Each row is a point on a landscape with many valleys, with its height.
A ball rolls from a point to whichever of its 6 nearest points has the largest drop for the distance, and stops where none of them is lower. Distance is the straight distance between rows; heights are no part of it.
Z737 (h 297): [111 126 114 119 118 174  79 175 128 130 114 102 108 104 159  69  79 134
  72 183 120 137 122]
Z360 (h 214): [114 108 111 130 114 114 165 120 121 142 146 149 114  84 160 142 148 158
  96 178 158 176 119]
Z645 (h 343): [177 134 168 102 144 114  76  97  74  78  92 109 102 156 106 133 113 109
 126  54 131 115 125]
Z698 (h 162): [131 137 136 206 126 136 133  94 120 124 134 169 197 133  81 146 123 136
 160 133 123 178 127]
Z82 (h 292): [114 117 130 151 153 107 168 150 120 107 119 130  80 146 126 138 133 120
 134 155 169 194 117]
Z521 (h 557): [ 67 125  89  98 177 150 143 114 142 128 109 161  89 168 188 153 133  99
 112 189 190 181  73]
Z910 (h 58): [130 179 131 140 154 121 139  73 157  99 128 154 184 156 118 167 120 130
 161  90 111 127 118]
Z568 (h 571): [124 159 110  92 137 138 136 122 190 121 128 134 151 126 159 192 114 138
 169  72 129  79 114]
Z812 (h 306): [ 96 133  87  99 176 151 184 169 123 154 123 131  83 160 164 161 141  99
 117 126 197 141 103]
Z848 (h 230): [126 129  70  86 127 132 142 117 172 165 151 138  98  87 175 168 161 121
 125 155 159 128 106]
Z310 (h 462): [135 140 126 125 133 118 108 113 146 108  99  88 120 165 128 100  95 158
 132 123  51 138 130]
Z411 (h 259): [135 119 114 136  98 107 102 130 164 194 189 139 121  87 154 105 183 119
 125 176 167 148 110]
Z613 (h 315): [136  97 130 102 133 110 139 159 124 104 110  72  92 153 153 109 130 152
 115 117  82  94 152]
Z689 (h 547): [136 177 153 156 165 155 114 107 133 113 148 146 169 149  75 138  88 119
 163  89 130 165 121]
Z794 (h 314): [133 123  98 134 101 152 101 163  71 171 158 114 148  88  85  99 109 101
  88 169 128 144 139]
Z636 (h 525): [128 158 165 108 139 130 109 124 131 132 135 134 150 129  95 132 130  97
 158  85 147  83 148]
Z547 (h 333): [155 109 146 142 119  87 138 122 150  90 115 106 126 137 146 138 143 146
 166 112  83  90 147]
Z54 (h 263): [ 80 126  88 120 144 110 126 127 137 106  89 108  56 193 184 120 120 130
  99 155 148 172 110]
Z479 (h 402): [146  93 103 167 101 146 128 140  82 147 154 124 169  99  65 121 137 139
 106 171 122 146 167]
Z176 (h 366): [145 104 138 160 137 115 165 151 115 112 119 119 121 135 119 113 123 168
 124 116 138 155 136]
Z729 (h 592): [157 106 158 146  86 131  62 101 150  96 117 114 160 140  75  81  89 146
 117  93   4 117 118]
Z726 (h 164): [151  79 162 109 118  96 156 126 121  97 122 103 114 166 128 109 159 163
 140 107 108  79 156]
Z713 (h 311): [ 96 118 106 148 171 124 188 154 105 160 127 153  89 143 151 179 147 124
  97 153 204 168 111]
Z874 (h 310): [129 124 117 147 128 127 141 153 103 122 118 109 121 112 154 103 111 137
  94 159 113 150 127]
Z371 (h 298): [140  72 113 140 112  96 164 137 127 143 136 102  91  93 164 121 175 158
  93 175 135 125 127]
Z509 (h 204): [ 99 136  68  92 146 134 167 174 121 170 142 117  68 102 150 159 146  97
 126 140 207  96 105]
Z332 (h 460): [124 163 143  93 147 143 148 137 108 135 130 150 133 137  97 133 116 116
 133  68 207 110 133]
Z923 (h 546): [136 114 153 105 115  86 137  83 146 114 130 148 161 151 136 159 180 155
 181 104 104  78 143]
Z290 (h 499): [159 109 126 137 152 137 106 120 108 101 130  98 117 156  88  80 100 135
 108 113  80 137 126]
Z693 (h 280): [146 102 156 174 125 134 165 119  91 111 121 131 146 133  94 129 156 180
 132 113 160 136 152]
Z561 (h 323): [100 158 111 102 111 139 107 139 137 138 135 149 134  88 139 151 118 113
 135 138 121  97 145]
Z187 (h 374): [119 183 145  89 107 137  54 142 185 127 130 142 179 122 113 136  90  93
 168  97  17  89 132]
Z49 (h 367): [113  89 107 135 133 101 187 159 112 163 108 132  68 107 170 170 164 127
 117 169 200 145 125]
Z278 (h 645): [145 170 155 116 126 119 115 100 188 103 113 157 140 166 133 180 131 114
 158  62  88  73 140]
Z409 (h 434): [111 157 121 144 162 131 159 137 137 136 132 156 138 148 109 157 120 112
 133  96 173 152 103]
Z8 (h 365): [122 127 133 101 148 119 172 124 161 124 119 142 119 157 151 177 147 128
 169 101 153  66 143]
Z36 (h 570): [ 83 185 128 144 171 143 133 118 136 117 116 158 167 166 121 150 110 127
 156 104 137 159 110]
Z439 (h 24): [122 154 124 130 103 103  82  92 180 121 118 157 179 139  97 144  90 104
 178 117  30 144 106]
Z15 (h 567): [121  81 104 146 111 138 132  89 145 135 132 122 146 107 128  65 110 135
  80 181  70 189 115]
Z947 (h 398): [157 125 156 177 147 135 139 126 120  99 113 126 129 171  88  89 110 158
 131 104 113 165 106]
Z202 (h 293): [130 133 109  86 132 110 111 167 140 118 114  87  83 115 149 152 126 135
 113 112 108  76 132]
Z340 (h 124): [126 104 127 167 119 111 193 120 102 116 126 132 101 136 114 141 173 154
 158 136 188 149 153]
Z328 (h 442): [154 107 166 122 130 107 137 145  68 111 126  96 100 134  94  88 129 134
 107  93 191 108 136]
Z675 (h 568): [132  97 156 169 142 107 139  86 162  94  99 152 152 166 114 136 123 154
 156 137  93 197 113]
Z61 (h 488): [128 139 160  99 170 110 136 115 173 112 102 152 129 167 155 198 141 117
 180  65 154  65 147]
Z516 (h 345): [136 152 146 159 117 124 102  90 165 115 110 151 171 129 115 152 109 132
 179 126  49 150 112]
Z405 (h 54): [130 120 133 141 123 101 143 135 139 113 125 137 126 130 136 153 142 153
 163 144 103 111 138]
Z724 (h 516): [125 117 110 181 116 164  97 120 133 118 124 111 146 141  99  45  83 151
 105 156  66 167 131]
Z91 (h 512): [124 177 134 111 174 139 189  95 138 137 144 148 155 176 126 161 148 118
 148  63 199 102 104]
Z56 (h 364): [121 149 100 116 120 146 108 212  68 177 173 120 127  72  91 116 126 107
 108 133 170 121 128]
Z884 (h 530): [ 87 164 111 140 125 157 144  98 169 121 124 164 140 126 146 131  99 115
 124 155 135 180 102]
Z465 (h 370): [102 149 109 124 144 131 141 120 151 104  93 122 113 162 188 151 130 120
 115 128 150 168 120]
Z939 (h 503): [135 121 166  81 143 124 124 110 121 118 139 144 125 149 138 141 160 121
 157  71 176  84 152]
Z587 (h 458): [178  99 156 153 117 143 132 117  60 120 148 110 157 129  34  86 119 143
 117  84 142 113 140]
Z216 (h 521): [126 140 139 156 124 113 132  69 182 104  88 146 155 149 154 172 137 170
 154 124  48 144 136]
Z134 (h 348): [134 150 136 122 134 124 133  91 163 143 150 174 199 119 125 198 161 120
 195 127 102  92 154]
Z461 (h 387): [131 137 168 102 136 122 141 106 154 125 151 163 177 124 105 166 149 105
 185  74 120  57 155]
Z791 (h 96): [106 138  97  95 117 143 149 172 120 178 156 136  86  64 153 146 128 108
 135 150 181 108 121]
Z152 (h 524): [168 134 179 164 108 132 116  78  86  78 138 122 180 146  52  75  93 125
 123  71 107 110 142]
Z455 (h 396): [173  87 127 139 123 123 134 161 122 110 153  88 107 116 115 111 146 154
 121 129  77  90 158]
Z394 (h 83): [107 127 118 121 116 174  84 184  91 143 135 120 118  95 127  75  92 108
  88 169 138 166 109]
Z20 (h 390): [100 120 118 158 122 163 137 142 103 127 142 116 142 113  80  41  99 155
 101 181 118 173 122]
Z918 (h 328): [121 112 124 139 132  97 170 132 132 118 118 122  97 130 179 144 173 151
 116 141 147 125 119]
Z942 (h 412): [138 136 124 114 133 116  73 167 126 114 106  84 117 156 128  94 102 120
 119 125  84 129 118]
Z292 (h 381): [ 87 155  86  71 133 142 110 130 190 165 122 133 104 109 204 137 124  94
 104 138 165 147 100]
Z571 (h 313): [ 93 116 115 167 128 155 137 111 131 166 152 205 162  84 120 134 130 116
 123 199 166 198 100]
Z337 (h 538): [152 102 156  85 137  86  98 141 114 128 128 117 136 114 122 153 142 125
 151  72 117  61 157]
Z805 (h 290): [111 136 110 114 149 130 138 160 111 128 120 107  54 173 147 137 122 123
 115 143 153 161 106]
Z940 (h 57): [155 146 152 138 106 120 121 126 146 148 161 153 205 105  97 167 136  95
 194 121 101  90 151]
Z563 (h 493): [150 118 153 103 118 126  88 162  98 121 130  92 120 121 104 133 137 121
 114  64 141  79 165]
Z416 (h 551): [ 96 122 108 124 103 142 117  97 176 120 117 131 140 118 167 110 111 107
 119 177 102 155 115]
Z130 (h 428): [124 164 165 173 136 156 120  79 149 103 110 159 177 150  69 131 102 112
 159 119 120 188 123]
Z887 (h 305): [140 107 129 101 100 108  96 162 142 150 129 119 148  95 134 149 132 119
 118 122  81  73 145]
Z683 (h 244): [162 129 162  68 138 114  86 143 113  97 113  75  65 179 110 137 114 114
 117  49 141  97 122]
Z577 (h 346): [121 138 147 122 117 111 163 121 121 138 130 150 128 130 132 167 149 152
 165 140 187  95 142]
Z285 (h 226): [116 112 117 122 137 125 126 144 124  94  87  73  93 156 177  94 102 141
  88 145 113 142 113]
Z343 (h 589): [ 71 161 107 166 163 169 114 123 113 125 133 162 175 115 117 112  88 106
 114 164 137 188  90]
Z85 (h 494): [142  94 176 146 122 102 146  35  72  74  95 128 154 163  68  97 143 152
 130  85 168 102 135]
Z922 (h 117): [ 96 117 117 135 166 165 147 156  83 124 103 158  84 145 144 119 111 122
 110 162 193 188  84]
Z168 (h 93): [130 110 127 134 150 107 132 118 114  82  76  78  84 190 128 106 120 143
 122 126 118 182 110]
Z92 (h 425): [139 144 178 142 136 123 130  52  87  77 109 147 119 159  95 135 127 119
 155  84 156 131 127]
Z234 (h 340): [138  88  86 138 106 150 140 144 116 129 114  82 107 110 130  68 144 163
  64 191  93 150 133]
Z772 (h 474): [107 103 126 155 108 155  95 118 136 150 109 136 134  99 152  66 104 141
  87 172  98 169 134]
Z765 (h 526): [122 155 112 122 116 143  90 125 147 137 132 120 175 115 100 120  95 138
 135 140  58 122 129]
Z263 (h 508): [120 169 118 100 124 133  75 153 121 126 136 105 139 117 102  93  70 110
 122 101  73  97 132]
Z707 (h 446): [144 135 168 124 166 108 147 103 148  93  95 125 102 185 138 170 127 107
 155  97 124 144 112]
Z66 (h 554): [157 131 131 163 137 138 101 140  93 122 153 108 169 127  76  71  93 132
 124 130  77 125 154]
Z450 (h 157): [141 114 121 110 111 126 121 155 130 147 146 110 121 104 144 138 129 139
 132 136 104  81 135]
Z770 (h 417): [132  95 106 127  91 116 109 141 135 142 119 100 100  97 136 105 121 160
  87 161  68 118 142]
Z701 (h 435): [104 116 163 158 117 149  99 118 200 160 148 174 143 118 169  80 135 139
  75 213 122 202  85]
Z894 (h 506): [174 113 151 143 114 125 128 119 127  97 126 101 145 147  85  88 116 167
 133 101  59  96 136]
Z953 (h 392): [ 94 140 106  92 113 151  98 150 135 111  94 103  93 120 216  94  72 106
  90 165 126 132 125]
Z334 (h 347): [148 138 159 153 149 114 157 110 113  95 115 125 107 171 105 136 125 132
 135  80 191 153 124]
Z7 (h 492): [139 114 115 148 101 147 118 132 119 155 144 113 154  97 126 124 124 140
 119 152  41 119 136]
Z730 (h 355): [ 86 115 125 161 113 167 125 132 128 122 131 153 111 132 155  87 111 130
  74 184 151 191  98]
Z190 (h 607): [ 66 159  98 119 158 222 107 128 157 174 141 178 157 122 171 108  93  92
  71 170 194 168  71]
Z941 (h 444): [128 124 143  89 119 136  92 208  81 144 148 117 112  93 113 126 128 132
 115 103 164  75 157]
Z352 (h 327): [127 152  98 123 136 151 157 135 139 178 180 160 180  78 114 173 167  85
 170 144 160 109 120]
Z107 (h 382): [144 141 139 148 130 116 133 141 114 126 112 104 122 129 123 118 119 142
 122 126 106 151 142]
Z105 (h 527): [149 163 156 123 132 129 152 117 122 145 145 179 175 155  87 148 141 112
 166  85 193  87 146]
Z19 (h 363): [129 192 134 136 132 138  85 104 162 121 126 145 191 149 100 140  78 111
 164 101  72 140 124]
Z702 (h 510): [149 120 172 151 143  95 152  65 128  91 106 148 141 165 110 142 159 145
 161  87 138 121 164]
Z981 (h 602): [118 191 127 109 160 132 108 132 131 104 109 123 140 156 117 143  98  97
 123 100 157 146 117]
Z946 (h 264): [110 110 121 147 162 123 136 133 111 117  95 139  98 165 113 121 122 134
 124 136 137 192 113]
Z397 (h 322): [153  73 110 159  89 146 149 121 103 151 168 103 114  76 132  65 148 149
  76 188 121 147 142]
Z224 (h 448): [ 83 156 122 150 105 143 118  81 175 128 124 156 198 118 134 121  87 127
 150 153  72 163 100]
Z723 (h 331): [137 123 146 135 108 122 103 154 122 142 132 129 157 109 111 142 121 144
 162 112  90 106 151]
Z157 (h 238): [115 160  92 114 133 150 142 159 116 166 169 154 149  82 100 149 130 121
 141 146 172 116 131]
Z446 (h 318): [165  93 158 119 130 101 134 132 118  97 114  80  88 158 132 117 134 154
 103  92 118 114 137]
Z506 (h 68): [129 151 107 120 115 101 127 109 193 141 126 145 160  87 161 182 149 119
 171 142  95  79 117]
Z746 (h 482): [106 154 112 122 127 152 113  90 168 158 149 161 150  91 166 101 147  97
  99 197 142 170 112]
Z559 (h 106): [139  98 120 174  74 118 129 114 130 148 128 142 149  94 123 134 166 140
 147 165 113 127 133]
Z305 (h 255): [120 118  99 127  87 126 119 123 105 164 133 142 126  72 131 127 152 137
 110 153 130 119 127]
Z316 (h 272): [120 147 114 110 137 148 169 144 135 135 153 148 129 116 140 170 161 121
 159 109 158  98 128]
Z705 (h 439): [196  98 158 140 143 131 127  62  67  65  91 116  96 155  87  88  87 130
 115  89 138 153  92]
Z676 (h 533): [124 207 135 143 151 162 127  95 153 130 138 158 212 152  89 147 104  96
 166  75 135 160 116]
Z538 (h 491): [130 110 103 136 117 138 108 138 132 119 119  91 130 141 137  68  93 129
  82 156  51 130 132]
Z484 (h 457): [164 102 151 155 127 143 119 156  80 113 135  99 143 122  54 122 126 135
 133  96 105  82 162]
Z505 (h 427): [ 94 144 107 134 137 156 107 155 109  97  90 144 116 145 124  77  91 123
 121 134 112 187 132]
Z441 (h 500): [163 122 132 177 144 141 115 113 113  89 124 119 163 161  60  70  97 133
 132  98  83 183 122]
Z160 (h 66): [ 99  97 135 147 123 149 122  86 190 149 117 154 107 148 208  99 154 137
  87 195 119 200 110]
Z925 (h 593): [156 152 160 137 113 138 100 105 136 109 127 128 146 142  82 129 116 132
 149  72  89 123 132]
Z747 (h 294): [132 128 113 118 107  87 142  96 176 166 161 151 115  86 173 155 190 100
 112 179 139 131  99]
Z610 (h 445): [148 119 152  96 158 126 131 156 101 110 119 117  82 151 127 156 135 125
 123  85 179  76 173]
Z24 (h 480): [144  87  93 174 116 139 131 142 109 118 146  99 146 111  94  94 104 166
  98 150  81 141 139]
Z180 (h 437): [132 151 139 148 127 116 139  84 167 115 107 143 127 150 168 151 136 139
 139 152  99 179 130]
Z262 (h 317): [100 134  68  76 146 129 167 118 168 143 117 132 104 155 183 172 137 106
 141 133 159 142 108]
Z356 (h 368): [135 183 141 140 129 142 127 110 130 134 144 173 217 126  75 170 133 100
 200 101 136 143 146]
Z844 (h 349): [123 137  89 101 104 145  98 160 122 178 177 125 141  66 126 138 121 102
 112 166 121  96 161]
Z523 (h 337): [157  88 113 156 136 139 151 162  92 109 120  76  87 164 102  87 142 157
 111 130 155 150 131]
Z784 (h 301): [101 157  81 110 116 154 138 120 141 163 163 177 134  96 162 145 130  89
  91 164 193 164  84]
Z280 (h 408): [151  92 115 137 102 144 100 165  99 146 151 109 160  85 106 113 133 113
  93 150  82  89 157]
Z540 (h 511): [148 140 171 108 130 112 160  86 162 129 125 155 173 155 135 180 171 131
 188  87 122  59 140]
Z275 (h 552): [148 107 159 136  83  91 132  80 161 100 107 155 154 139 140 174 169 163
 200 123  74  80 141]
Z869 (h 342): [109 108 121  87 138 132 127 179 117 146 111  74  59 148 153 131 118 103
 101 138 165 120 139]
Z778 (h 321): [126 101 127 136 147 111 175 210  58 147 143 105  61 143 109 106 138 120
  96 120 214 140 127]
Z302 (h 253): [154 115 154 152 135 117 152 120  93 123 149 131 132 137 106 128 154 140
 160  95 169 116 161]
Z709 (h 385): [158  99 176 135  96 111 114 124 107 124 144 130 175 122 101 127 148 146
 172 104 120  84 167]
Z468 (h 258): [137 114 103 130  84 118 126 113 159 158 148 132 145  66 163 166 173 135
 125 193 124 108 129]
Z108 (h 388): [137 138 127 126 143 144 120 181  99 132 121 121 101 116 109 137 129 130
 128 117 156 116 124]
Z212 (h 308): [143 146 133 170 133 131 128 136  91 155 158 144 180 101  98 127 142 124
 168 117 139 118 153]
Z595 (h 356): [116 142  96  69 145 131 101 177 139 113 115  84  67 157 176 111  88 104
 116 129 121 114 139]
Z932 (h 316): [104 149 119 122 143 125  98 184  93 114 129  96  91 143 117 107 104 111
 124 110 133 148 140]
Z618 (h 369): [ 92 136  94 102 114 135 112 133 132 158 133 137  99  96 152 106 120 122
  91 178 128 153 130]
Z841 (h 330): [117 115 119 177 136 135 134 135  95 147 126 121 130 110  92  98 121 142
 114 166 137 171 135]
Z31 (h 373): [111 159  96  88 162 145 174 129 107 179 133 137 143 132 117 166 143 115
 156 108 205  93  98]
Z780 (h 149): [132 131 109 162 115 111 160  99 147 141 140 145 147 105 141 157 150 144
 197 152 122 147 131]
Z389 (h 336): [134  72 103 156 127 103 193 131 129 124 114 131  80 122 166 169 171 129
 112 166 169 164 125]
Z350 (h 286): [101 120 126 151 134 149 139 173  78 136 137 104  96 115 112  55 103 139
  92 160 140 164 114]
Z496 (h 479): [175  86 154 149 107 122 130 118 129 107 125  84 119 132 113 107 138 155
 117 107  39  75 133]
Z227 (h 520): [126 177 172 116 140 166  95 136  98  91 121 119 138 141  95 114  86 105
 102  71 151 140 114]
Z368 (h 384): [ 90 120 120 141 125 159 110 120 172 155 137 157 125  95 179 124 136 114
  94 179 160 191  89]
Z528 (h 523): [115 166 133 112 142 132 127 132 149 117 127 138 153 139 122 161 119 101
 150  95 121 131 129]
Z570 (h 377): [132 156 130  99 138 111 151 152 156 131 116 111  96 150 165 132 133 128
 148  97 144 109 119]
Z59 (h 535): [117 169 100 102 102 148 104  98 194 155 158 148 146  88 155 154 138  92
 107 161  85 116  97]
Z453 (h 131): [104 107 117 178 128 140 129 106 116 149 128 164 128 113 120  93 119 133
  94 189 154 220 101]
Z986 (h 380): [128 124 151 174 101 104 125 110 140 132 143 164 172  96 105 158 149 134
 201 151 105 130 151]
Z897 (h 420): [133 154 153 102 147 133  93 105  77 105 117 129 104 136  85 149 126 102
 122  57 167 104 114]
Z81 (h 513): [ 89 144 114  88  83 151  59 131 162 159 145 145 117  88 176  73  95 104
  89 170 100 126 127]
Z45 (h 416): [154 124 153  77 145  89  92 106 124 105 104 109 114 159 130 137 108 104
 139  45  98  38 132]
Z989 (h 266): [ 97 147  76  91 146 150 150 189  94 167 151 116  91  89 129 135  95 103
  91 132 206 123 111]
Z420 (h 289): [125 115 118 132 132 120 170 114 147 144 109 127  77 114 183 164 162 140
 107 197 135 169 107]
Z365 (h 332): [116 111 105 140 100 137 120 134 116 158 145 129 124  82 146  44 112 128
  69 184 144 142 117]
Z112 (h 260): [134 108 131 124 124 102 131 145 144 137 118 116  95 127 166 176 141 140
 138 132 101 100 151]
Z306 (h 379): [173  79 197 103 135 102 134 101 105  74 101  91 105 159 113 108 145 144
 125  66 105  56 158]
Z876 (h 94): [128 121  81  91 128 123 146 177 145 145 130 110  78 113 167 173 150 134
 146 125 178  65 137]
Z220 (h 360): [112 113 116 164 131 127 143  95 138 120 130 170 137 124 126 140 134 139
 127 158 142 189 117]
Z464 (h 91): [125 116 108 133 118 142 150 111 109 166 176 164 126  85 125 135 151 121
 107 197 179 158 110]
Z492 (h 473): [130 111 181 114 138 128 114 110  49 105  88 106 123 114  87 126 134 137
 134  58 173  61 140]
Z964 (h 498): [147 147 165 104 140 113 126 127 121  92 134 133  97 141 119 157 139  94
 132  74 140  85 122]
Z858 (h 495): [142 153 153 148 132 133 156  80 132 106 118 167 170 156 100 146 155 151
 174  95 135 132 144]
Z757 (h 393): [109 151  91  98 147 153 145 143 134 145 142 150 113 126 162 144  94 116
 112 143 161 132 103]
Z917 (h 150): [123 145 107  86 127 116 144 136 168 154 145 126 133  93 157 180 146 126
 137 138 129  91 132]
Z954 (h 528): [156  93 117 167 103 134 108 128  95 119 155 122 198 116  59 105 150 147
 151 119  67  79 171]
Z391 (h 224): [120 103 123 166 115 123 176 128 102 135 122 156 133 104 129 136 165 168
 139 162 167 146 134]
Z244 (h 477): [131 146 134 114 148  99 168 104 185 110 118 121 137 177 162 186 139 134
 170  93 117 117 132]
Z721 (h 478): [174 126 166 130 133 109 129  75 152  69  90 117 127 188 102 135 124 133
 164  79  86 109 127]
Z431 (h 222): [118 135 125 110 157 125 129 170  85 110 115 125  71 160 119 109 107 118
  96 111 182 183 111]
Z443 (h 265): [122  96 105 134 118 113 128 140 126 131  98  98  89 152 178 112 146 143
  87 187 114 161 137]
Z319 (h 378): [141  84 116 164 107 128 148 171  80 136 145  95 103  97 116 112 136 157
  99 161 131 131 135]
Z771 (h 414): [ 79 160  90 113 166 165 144 125 141 163 117 161 143 120 154 133 127 102
 115 143 204 158  78]
Z76 (h 453): [133 121 170 167 131 109 159  69 114 110 135 161 183 149  67 120 160 160
 186 105 140 132 161]
Z839 (h 389): [127 156 126 119 126 118 143 129 160 124 103 105  95 158 173 127 102 145
 128 128  80 118 132]
Z543 (h 501): [153  90 183 110 110 121  82 135 115 130 153 122 152 129  89 127 126 128
 144  67  93  61 163]
Z10 (h 291): [181  75 167 128 134 114 172 130 118  87 102  87 111 167 113 107 161 175
 147 107 112  84 160]
Z842 (h 537): [118 169 138 139 162 122 146  96 137 104  99 144 143 189 111 151 107 123
 154  85 133 177 105]
Z892 (h 395): [120 153 115  86 113 116  96 119 201 195 182 146 145  78 181 111 143 118
 109 177 143 145  88]
Z900 (h 413): [114 134 100  91  70 139  87 167 120 182 190 127 105  40 139 125 157 101
  90 174 154 102 140]
Z493 (h 296): [128 114  98  98 108 133 100 142 145 140 146 122 104  72 156 125 151 131
 100 159 118  85 130]
Z466 (h 394): [159  84 118 167 117 106 167 169  72 128 138  86  96 136 116  87 155 164
 112 138 156  92 130]
Z327 (h 240): [180 100 143 144 129 113 145 128 133  73  87  69 102 191 129  80 120 171
 117 123  84 157 118]
Z38 (h 411): [ 93 137  95  88 132 139  87 183 117 152 119  99  76  95 151 110  98 122
 112 142 126 135 127]
Z629 (h 404): [106 168 111  93 181 146 162 160 159 132 126 129 109 160 164 159 130 106
 122 112 189 131 114]
Z825 (h 383): [ 82 118 101 123 128 131 139 153 106 126 116 122  84  99 156 108 105 116
  97 154 166 137 145]
Z893 (h 128): [153 131 156 111 146 133 127 126  81 107 113  87  49 189 116 105 126 120
 108  61 187 158 111]
Z320 (h 309): [ 88 156 104 102 131 116 112 141 167 100 106  90  90 149 163 131 111 112
  97 146 105 132 112]
Z908 (h 472): [ 53 168  99 115 149 148 126 145 121 148 133 144 129 120 135  86  87  95
 111 171 155 159 112]
Z256 (h 273): [ 98  89 115 142 142 131 153 165  90 127  95  88  71 179 141  73 117 133
  90 163 161 200 118]
Z309 (h 459): [125 131 144 103 116 109  54 152 132 135 137 131 156 108 124 135 107 106
 131  87  74  71 149]
Z640 (h 415): [118 117 128 131  90 113 117  74 178 163 149 156 141 114 183 123 144 121
 126 193 101 164 104]
Z155 (h 209): [120  91 107 106 150 112 127 147 115 101  88  66  57 176 181  90 140 134
  91 158 110 157 108]
Z550 (h 502): [132 164 120  90 136 107  98 149 154 135 121 123 135 119 133 161 107 101
 158 109  75  95 135]
Z203 (h 137): [ 70 170  99 117 174 155 150 151 128 146 112 153 124 133 142 146 110  84
 131 119 186 171  93]
Z785 (h 447): [139 135 126 104 118 138  85 178  94 146 165 124 157 107  78 129 110 125
 118 120 127  97 154]
Z661 (h 287): [125 119 120 135 130 118 169 107 153 139 130 160 111  98 173 168 177 153
 149 150 169 148 131]
Z612 (h 171): [168  51 100 129  86 103 111 130 127 179 173 115 137  77 151 111 159 137
  74 177 102 129 139]
Z296 (h 436): [125 105 156 162 115  92 187  97 135 111 127 169 153 148 158 152 182 159
 182 132 151 103 127]
Z406 (h 601): [146 117 152 108 107  99 104 131 171 134 138 141 179 152 143 169 137 125
 174  68  89  55 158]
Z511 (h 358): [145  81 179 125 133  96 141 101 113 104 111 117 136 138  94 101 162 149
 155  76 115  91 169]
Z200 (h 397): [153 109 170 138 125 120 138 117  94  81 121 114 126 142  82 101 130 156
  92  74 132 100 147]
Z89 (h 529): [146 158 131 104 120 123  52 159 123 131 146 120 161 121  96 116  82 101
 144  83  79 100 145]
Z149 (h 641): [107 182 115 132 127 169 125 107 155 154 150 173 184  97 121 138  84  95
 146 120 122 132 100]
Z759 (h 302): [134 138 117 157  82 108 101  82 147 149 132 157 181  75 142 175 159 121
 160 175  83 109 135]
Z459 (h 391): [145 133 169 155 123 120  88 137  81 142 152 142 183 102  53 129 130 104
 144  91 140 102 168]
Z526 (h 440): [134 150 111 118 118 123  97 133 141 142 158 144 162  87 132 141 110 117
 150 134  81 121 137]
Z186 (h 312): [108 126 141 140 121  93 156  90 158 131  98 140 116 120 176 176 156 156
 144 166  94 142 127]
Z198 (h 341): [150  84 109 142 115 124 152 164 105 141 122  86  67 115 160 113 149 156
  58 165 120 104 138]
Z123 (h 344): [174 107 186 114 141  94 107 106  99  73 113  86  88 179 121 127 114 126
 117  57 108 104 108]
Z975 (h 507): [142 176 160 107 147 114 136  67 155 113  96 154 145 185 128 159 111 117
 159  69 133 109 132]
Z930 (h 324): [150  95  99 140  97 146 130 180 106 164 166  95 116  73 113 101 141 150
  85 187 113 107 154]

For each start below, name the point where the ball stops.
Z466 | Z168
Z61 | Z506
Z263 | Z922

Call two points neighbours if one is among the 6 nearest of the other. Go from one point of each pair to the other, from neighbour to neighbour, staying as low as possible. Name the highest point that can't be avoided.
Z940, Z876 | Z212
Z726, Z876 | Z613
Z612, Z559 | Z305
Z876, Z506 | Z917
Z893, Z394 | Z350
Z340, Z464 | Z391
Z893, Z922 | Z431
